A landscape with many peaks, sampled at points; each row gives a point and its height.
From any point a climber steps to the highest of the 4 points nearest to it. It stops when none of these is higher. Distance is the straight distance between rows; heights are no part of it.
Z912 height 5.11: [-11 -18   5 -12   9  -7  -2  -8  11  -1  21   0 -28  -5]
Z199 height 5.64: [ -1  -1 -17   1  -4  -3  -3  -8  -8   7  11 -20  12  -5]
Z238 height 3.80: [-27 -15   4   9  -8 -16 -16   1 -17   4   7  -7 -12  11]
Z333 height 4.36: [ 25  17 -11  -9  11  18  13   0   9  -7  13 -10  13 -17]
Z245 height 3.32: [-23  -5   9   9  -6  -7 -17   1 -25  -4  23 -27  -8   8]
Z75 height 6.03: [  0 -14  -9 -16  10  -2   2  -8  15   4  15  -1 -10  -6]
Z850 height 3.30: [ 27  14  -2 -18  14  19  10   1  19  -7   3  -7   5 -18]
Z733 height 5.93: [-13 -12  -9  -5   0  -7  -1  -9   0   6  18  -8  -5  -5]
Z662 height 5.49: [ 11  10 -21   0   3   5  23  -3   5   0  12  21  19  -7]
Z295 height 4.31: [-26 -14  13   3   3 -13 -12  -3  -9  -5  29  -3 -24   8]
Z895 height 5.38: [ 34  24  10 -17  13  16  15  10  19 -11 -11  12   9 -15]
Z228 height 3.97: [-31  -8  20  14  -8 -16 -19   5 -20  -5  13  -8 -14  19]
Z728 height 1.09: [-25   1  23  20 -13  -8 -27   8 -28  -6  -9 -25 -10  20]
Z269 height 3.15: [-24 -11  10  14 -16 -13 -19   2 -21   4  -5 -16  -4  13]
Z696 height 6.75: [ 16  12 -13  -9  13   9  31   3  16  -8   8  33   8  -8]
Z352 height 2.36: [-34   3  29  22  -6 -12 -28  13 -24 -11   9 -11 -10  23]
Z379 height 2.61: [ 20   0  14 -21  12  -1   7   4  33  -3 -12   0  -8 -24]
Z765 height 1.93: [-23 -15  18  14 -14  -8 -20   4 -17   4 -23  -2 -15  26]
Z669 height 6.31: [  5  -3 -19  -9   5   0  11  -7  12   4  14   7   8  -9]
Z834 height 2.54: [  4   7 -18  20 -17  -5  -5  -7 -11  17 -19  -2  20   2]
Z87 height 3.98: [-15  -5  -1  14 -12  -6 -18  -3 -22   8  -5 -27   5   7]
Z205 height 4.84: [ 22  20  -3 -11  16  12  40   8  10 -16   2  44   3  -2]
Z967 height 5.79: [  6  -2 -10  -7   6   4  -1  -6   5   1  17 -18  -2 -12]
Z671 height 5.48: [ 24  17 -11  -9  11  14  24   4  13  -8   8  20  10 -10]
Z753 height 1.50: [-18 -22  12  12 -14  -8 -18   0 -10  13 -37  11 -15  25]
Z271 height 0.28: [-15  -7  24  13  -7  21 -24   8 -17  -4 -31 -16 -21  34]
Z632 height 3.55: [ 35  22  11 -18  12  16   7  12  19 -11 -11  -4  10 -24]
Z137 height 6.22: [  8  -1 -16  -6   5   4   8  -8   7   3  14  -4   9 -11]
Z328 height 3.27: [ 24  16  29 -21   6  -6  12  26  27  -4 -25  18  15 -21]
Z524 height 6.08: [-36 -22  13  11  -7 -20 -16   2 -14   0  10   6 -14  14]
Z113 height 3.47: [ 29   8  12 -19  11   6  10   4  29  -6 -13   4   0 -22]
Z221 height 0.99: [-14 -13  20  12 -11  12 -24   2 -16   5 -36  -5 -19  34]
Z324 height 4.07: [-21 -10   9   0   4  -9 -13  -3 -10  -6  28 -14 -21   4]
Z457 height 6.17: [ -1   2 -12  17 -16  -4 -14  -6 -17  16 -19 -19  14   5]
Z90 height 4.08: [ 24   4   4 -19  15  11   5  -1  24  -5  -2 -11  -4 -22]
Z111 height 3.41: [-17  -6   3  15 -15  -9 -20  -2 -21   8 -12 -19  -1  10]
Z637 height 4.22: [ 33  18  19 -19  11   8   8  14  24  -7 -18   0   8 -24]
Z734 height 3.99: [-27 -12  11  11  -5 -14 -18   0 -19  -1  15 -12 -12  14]
Z14 height 5.68: [ 11  19 -23  11  -7   2  17  -4  -7  -1   7   8  25  -8]
Z170 height 2.81: [ -8  -9 -11  13 -15 -14  -6  -8  -6  18 -17  10  10   6]
Z404 height 5.13: [ 21   5  -8 -17  14   8  19  -1  27  -2   1  22   2 -13]
Z237 height 0.61: [-19  -6  29  20 -10   2 -27  10 -18  -5 -28  -6 -18  32]
Z413 height 4.46: [-24 -18  11  -1   3 -15 -12  -2  -5  -4  26   5 -26   8]
Z3 height 5.31: [ 14  17 -21   5  -2   7  12  -5  -4  -1  12  -9  24 -12]
Z837 height 2.03: [-23 -21  -7   5 -12 -22  -7  -3  -7  12  -4   8  -1   6]
Z816 height 5.00: [ 17   0  -6 -19  14   7  14  -3  24  -3   2   5  -1 -15]
Z873 height 6.52: [ 14  14 -24   7  -3   2  21  -3   0   0  11  14  23  -7]
Z989 height 0.45: [ -8  -8  18  11  -7  28 -21   3 -17   4 -36 -18 -15  32]
Z436 height 5.24: [ 24  23 -13  -7   8  17  20   1   8  -8   8   6  16 -14]
Z355 height 6.15: [-10 -14 -14  -3  -1  -9   4  -9   2   8  12   2   2  -2]
Z780 height 6.65: [ -3 -13 -16 -12   9  -8  10 -10  18   6  13  12  -3  -6]
Z902 height 5.28: [  4  -8  -1 -16  10   4   2  -9  16  -2  13 -14 -15 -15]
Z440 height 4.45: [ 15  17 -18   1   4   7  32   0   4  -8  10  28  17  -5]
Z134 height 1.91: [ -3  -4  -5  15 -17  -5 -16  -6 -12  17 -27  -7   6  15]
Z489 height 4.11: [ -8  -2 -13  10 -12  -8  -8  -8 -12  12  -5 -10  12   0]
Z631 height 6.63: [ 29  21   6 -16  15  16  28  11  15 -14  -5  30   6  -8]
Z924 height 2.31: [-12 -13 -16   7  -9 -19   3  -7   0  16  -6  17  10   6]
Z329 height 5.34: [ 25  22 -14  -4   7  17  27   4   1 -11  11  18  15  -9]

For each start below, name the point where the climber stops.
Z753: Z524
Z271: Z524
Z170: Z457
Z816: Z696
Z111: Z457
Z728: Z524
Z924: Z780
Z436: Z696
Z989: Z524

For each start below, name every point that the climber comes to, in order.
Z379: Z816 > Z404 > Z696
Z199: Z137 > Z669 > Z780
Z837: Z355 > Z780
Z912: Z75 > Z780

Call two points neighbours if one is among the 4 nearest of the other. Go from one point of each pair to the other, from neighbour to neighbour, staying as high as possible. Name the lowest point that can't be avoided.
Z696, Z457: Z489
Z780, Z873: Z3
Z780, Z524: Z413
